Each row is a point on a tangle of strands that fork, close into loops and nearly touch. The rows are in no order.
(in the rows, 128 means zero)
Two points are linked if the straight distance between their rows is under 105. Some points are linked to none.
<96>: [156 113 154  76 168 151  78 129 175 116 133 170 107 140 135 144 122 142
 152 161]
<50>: [108 130 132 118 170 140 109 136 172 104  57 185 107 105  88 148  99 115
 117 152]
<68>: [180  94 140 167 145 129 169 140 127 125 107  94 124 162 128 162  71 102
 123 103]
<1075>: [121 129  92 158 168 104 152 101  97 165  68 128 131 159 148 168 115 121
 147  89]
<797>: [ 64 129 127  83 163 141 128 122 177  63 113 147  72 140 124 150 138 156
 113  81]
<429>: [ 88 134 163 114 127 159 125 115 178 181 134 188 112  97 116 119  67 118
 120 134]
<733>: [189 147  87 140 142 142 169 133 131 137 144 147 134 118 148 143 123  70
 128 127]
<1129>: [190 104 141 119 192 103 119 136 120 116 107  90 178 103  76 118 143 114
 132 142]
<756>: [ 81 169  76 139  76 129 137 158 145 148 136 192  94  94 168 159 145 145
 105 127]
<227>: [200 112 147 179 158 135 150 154 150 122 160  91 135 141 103 144  75 113
 120 116]
<407>: [140  95 153  97 127 157 131 133 156 115 161 116 112 181 168 152 116 154
 158 112]
<246>: [154 114 149 107 156 136 169  91 115 111 121  96 148 145 112 120 103  51
 127 107]
<1085>: [133 115 170 137 117 142 183 102 118 127 152  84 126 152 124 110  90  73
 120  87]
<670>: [147 106 161  65 166 137  78 119 140 110 103 132 117 185 158 146 126 169
 174 165]
<1084>: [174 134 100 122 175 144 142 119 123  73  64 123 130 184 142 153 111  98
 136 132]
<732>: [202 101 101  89 149 113 162 129 112 176 140 101 178 137 158 162 148 141
 160  99]
<41>: [ 90 136 118 127 162 128 113 138 167  80  89 154  82 118  87 146 125 134
 108 101]
<1204>: [147 124 138 163 122 110 128 132  85 163 170  69 165 112 151  95 144 172
 126 106]
<863>: [152 119 149  90 135 136  86 155 164 138 103 182 107 116 152 154  93 148
 156 192]
<143>: [ 50  89 114 143  85 109 142 150 163 165 141 167  65 109 202 135 157 139
  91 126]
<35>: [ 79 151 166  99 135 153  89  84 143 168 108 182 107 122 136 108  90 143
 136 161]
<1108>: [153 138 118 169 125 132 144 134 102 119  69 141 133 128 106 141  79 110
 132 167]
<275>: [166 153 114 139 167 108 114 116  77 140 109 107 171 127 136 113 129 143
 144 142]
<304>: [ 88 131 146 152 105 125 115 140 124 137  99 154  81 131 155 124 106 158
 141 149]
<1147>: [ 77 121 107 166 138 122 165  84 127 194 140 109 126 173 191 140 123 127
 107  62]
<856>: [104 160 141 152 105 117  65 150 118  94 120 152  80 116 145 120 147 173
 134 165]
<654>: [138 133 134 167 113 113 136 136  80 163  88 117 162 101  73 122  93 132
 130 151]
<464>: [ 94 155 164 152 148 112 130 110 138 206 172 162  97  86 142  68 112  92
 127 154]
<350>: [127  50 136 103  88  98 174 152 130 170 161 102 111 136 176 143 182 143
 153 109]
<647>: [ 63  54 132 151 135  90 135 123 155 173 109 116  94 122 121 153 144 137
 129  60]
<960>: [134 110 115 166 110  99 144 165 132  79 115  92 133 152  43 155 136 133
 106 111]
<946>: [149 100 134 181 136 101  98 161 155 152 141  98 142 100  70 155 119 174
 115 109]
<57>: [154 114 108 130 178  99 129 122 127 101  85 115 144 133  66 135 140  88
 130 117]
<353>: [ 79 123  73 168  81 105 146 153 147 166 139 159  93 104 181 157 153 145
 102  98]
<1099>: [142 112 151  69 100 144 156 106  95 157 143  72 202 151 116 132 134 150
 148 101]
<1056>: [120 132 150  65 149 129  99  95 110 122 102 143 130 164 156 124 146 158
 168 156]
<1225>: [153 133 141  93 139 147 100 143 173 140 111 196 105  86 147 131  86  99
 136 211]
<1037>: [101 159 102 153 152 139  71 117 141 103 169 117 116 153 192 125 158 193
 110 102]
<1012>: [163 140 129  92 166 140 137  87 121  89 130  95 170 119  97  89 141  55
 123 126]
<1148>: [ 93  76 161 148 112 119 117 121 134 154 150  91 125 146 165 118 137 167
 138 107]
<882>: [ 86 143 146 140 115 144 118 112 114 105 102 127 108 168 147 133 101 151
 139 117]
<806>: [137 153 108 112 175 104 119  83  90 158  84 137 180  97 139  76 157  73
 142 170]
<53>: [129 124 118 174 113 122 135 158 153  79 155  81 126 136  67 157 128 126
  87  69]
<1011>: [ 58 156  88 159 101 123  83 113 122 132 180 133 119 132 202 110 179 180
  91 120]
<784>: [174 175  87 102  89 158 144 114  85 118 115 148 169 142 169 122 124 105
 149 190]
<1055>: [161 147 132 149 171 153 147 111 116  73 108 123 103 184 156 129  94 102
 132 116]
<427>: [159 124 127 132 145 139 126 145 153 143 156 148  98 144 177 155 123 142
 141 115]
<992>: [ 87 164 145 141  96 104  70 149 113 112 114 162  88  83  93 100 145 151
 124 181]
<705>: [126 165 117 205 161 129  66 135 130 146 166 115 129 129 186 128 128 206
 121 107]
<591>: [170 138 103 154 139 146 157 139 146 172 171 142 127 111 149 155 104 106
 118  97]
<810>: [137 134  98 142 150 105 172  92  81 204  78 124 160 124 136 147 115 100
 145 104]
<787>: [136 129 169 168 142  99 136 107  80 170  96  95 154  91  92  88  98 100
 133 143]
<749>: [120 123  91 122 162  89 129 117  99  99  49 142 128 117  85 136 163  86
 132 135]
<28>: [120 111  92 155 111  78 147 145  90 140  89 112 142 129  99 161 176 154
 146  97]
<541>: [153 192  72 123 154 141  89 128 134 129 172 158 134 104 145 139 148 152
 120 125]
<853>: [109  93 132 109  87 153 151 142 151 102  75 137 128 143  44 157 100 113
 118 132]
<593>: [116  96 189 105 101 161 144 127 151 150 140 151 108 131 119 125  73 109
 136 149]
<410>: [110 224  78 154 141 160 108 104 128 117 161 149 149 112 126 124 119 139
  92 102]
<1163>: [165 138 159 130 191 168 128  98 154  91 146 117 117 159 144 112  77 103
 122 120]
<1226>: [184 169  81 107 101 137 146 142  84  97 115 128 176 107 120 124 157  93
 137 161]
<398>: [113  37 134 157  64 101 150 167 129 119 147 103 100 131 178 134 169 137
 132 126]
<1098>: [126 122 171 154 135 102 152 118 101 182 152 114 120  77 118  57 113  97
 139 151]
<1015>: [128 173  72  91 128 139 101 152 145  97 134 175 106 125 160 159 160 161
 126 126]
<148>: [125 130 135  75 107 149 135  96 124 111 159  79 180 158  82 139 155 135
 132  69]
<15>: [ 63  52 119 159  70  95 114 141 142 132 151 129  78 115 200 126 160 143
  98 140]
<998>: [169 148  76 110 137 108 151 113  78 126  99 129 167 102 129 102 170  68
 133 155]
<802>: [124 129 160  96  97 151  99 117  89  87 120  93 166 176 104 111 131 185
 155 152]
<432>: [118 126 141 117 164 173 152 121 165  78  86 146 122 158  97 150  66  87
  97 102]
<183>: [121 107 137 203 114 137  75 164 170 155 178 108 126  96 114 136 125 193
 113 116]
<820>: [ 94 142 150 119  58 172 158 125 141 123 183 117 121 139 143 110 113 113
 114 116]
<644>: [143  89 173 119 152  87 130 137 102 172 154  78 155 104 124  92 141 154
 148 116]
<243>: [130 123 171  95  85 168 134 123 155 129 154 155 124 102 102 103  94  87
 137 180]
<957>: [ 94 148 151  52 113 138  87  76 116 150  90 174 138 145 162 107 120 137
 152 190]
<1004>: [167 131 106 118 140 139 151 144 157 139 119 182  96  92 150 145 101  75
 138 169]
<619>: [119 191  83 173 139 145 115 118 133  90 141 117 146 124 108 151 122 150
  82  63]
<661>: [127  94 139  84 106 150 145 122 133 145  83 134 164 153  83 159  98 116
 144 125]
<254>: [103 118 129 124  32 144 153 139 113  94 185 101 124 138 135 109 166 131
 116 119]
<257>: [ 87 161 105  65 142 141  98 121 173  83 134 167 103 139 130 153 164 172
 116  93]
<939>: [105 132  88 187 102  97 116 163 134 137 164 129  98  89 151 132 170 137
  95  99]
<889>: [180 137 161 161 179 162 127 144 160  98 174 123 109 118 131 123  73  99
 114 118]
<30>: [123 140 116  87 137 133 132 150 185 101 174 185  73  98 139 130 147 100
 117 136]
<1232>: [107 116 112 102  84 129 134 161 130  80 116 135  90 150 104 148 153 143
 136 134]
<558>: [169  97 123  88 109 145 123 162 157  88  60 162 146 153 115 153 105 104
 144 201]
<1068>: [184 110 159 109 118 147 139 142 133  79  91 126 139 141 115 115  88  68
 143 201]
<142>: [113 127 171 125 127 151  99 113 111  80  97 109 126 172  86 124 105 162
 130 135]
<1050>: [ 97 152 139  93  99 127 131 135 166 132 161 193  60  86 152 106 128  97
 109 167]
<1150>: [ 28 143 111 146 131 114 106  91 121 150 159 130 108 142 210  85 180 145
  85 114]
<402>: [192  95 132  85 152 134 153 135 118 151 132  70 199 151 116 165 134 159
 148  90]
<794>: [170 112 106 169 148  92 106 168 147 158 150  83 160 101  92 167 167 177
 122  88]
<807>: [ 74 142  88 160  93 113  85 144 143 119 164 132 120  91 106 137 189 176
 100  91]
<887>: [157 106 157  98 136 123 118 128 105  66  93 116 134 145 117  97 135 101
 155 193]
<726>: [ 81 137 184 122 114 108 125 123 148 144 170 160  65  85 147  71 122  89
 119 165]
<239>: [ 77 135 176 139  87 117  86 122 115 127 119 139 101  89  76  92 120 147
 143 162]
<1100>: [204  99 123 155 136  87 138 194 112 125 155  61 168 117 106 140 166 160
 137 108]
<996>: [183 154 129 143 154 126 123 131  86 141 173  97 163 127 167 105 142 163
 144 128]
<1054>: [108 177 104 125 138 131 135 105 108 127 141 149 101 140 159 102 143 100
 125 126]
<230>: [119 158 130 182 100 149  83 144 125 151 165 117 137 115 148 119 115 190
 120 123]
<474>: [ 86 114 184 146 110 126  95 121 115 110 107 104 123 137  67 104 110 167
 133 150]
<83>: [104 110 159 165  77 153 172 111 139 130 181  82 123 142 143 102  89  97
 104  90]
<331>: [153 108 119  83 143 152 142 115 135 109  68 131 157 185 105 170 106 122
 149 126]
<17>: [134 164  94  68 122 158 112 115 154  87 177 153 143  94  88 128 170 104
 119 111]
<603>: [118 138 102 131 118 113 195  99 103 216 116 139 132 128 160 131 125  90
 144 118]
<958>: [139  82 173 164 128  87 130 171 108 132 143  88 118 103  97 102 154 151
 140 136]
<745>: [123 146 109 112  91 108 198 116  71 200 139 151 136 127 166 102 154  86
 136 154]
<757>: [ 69 168  85 141  74 124 110 156 152 118 129 177  99  76 101 142 158 150
 103 119]
<66>: [115 142 115  84 107 158 126 102 147 104 166 124 160 119  67 136 162 122
 115  87]
<577>: [167 136 157 116 108 127 114 145  84  84 109 102 146 143 127  94 126 152
 155 190]
<735>: [103 106 137 135 113 122 145 138 134  71  80 114 128 166  29 153 111 130
 103 103]
<436>: [180  81 157 132 110  98 155 183 111 115 137  77 139 127  86 120 133 135
 144 141]
<400>: [166  72 131  72 132 104 165 138 118 175 145 116 137 148 162 150 168 137
 169 101]
<923>: [189 134 122 169 137 120 160 150  88 108  88  93 153 159 112 154  87 117
 132 142]
<700>: [149 154 112  85 141 151 129 129 178  94 165 174 118  85 112 114 138  72
 110 137]
<1010>: [ 57 149 102 173 131 127 155  93 125 166 175 112 121 151 196 101 149 124
  74  77]
<48>: [170 119 148  92 195 135  97 110 137 101 133 103 177 114  88  95 150 101
 136 147]
<99>: [ 97 138  95 120 154 106 108 115 126 129  38 180 117 105  94 145 125 105
 124 150]
<138>: [136 160 125 117 159 116 123  83  70 191 101 135 188 115 148  82 124 128
 151 161]
<576>: [120 126 122 155 163 113 136  90 100 173 119  97 138 174 177 142 113 142
 138  80]

How many points has the smallest loop of links through each point below? Write - if it is on no loop.
<882>: 7
<353>: 5
<700>: -

A fork is a point with three links, a tip a point with one. Leave the first point through the second and follow the links. Name the first fork or tip that comes.
<794>, <1100>: <784>
<35>, <957>: <407>
<17>, <700>: <53>
<705>, <1037>: <745>
<1129>, <57>: <619>
<41>, <50>: <254>
<148>, <1099>: <353>
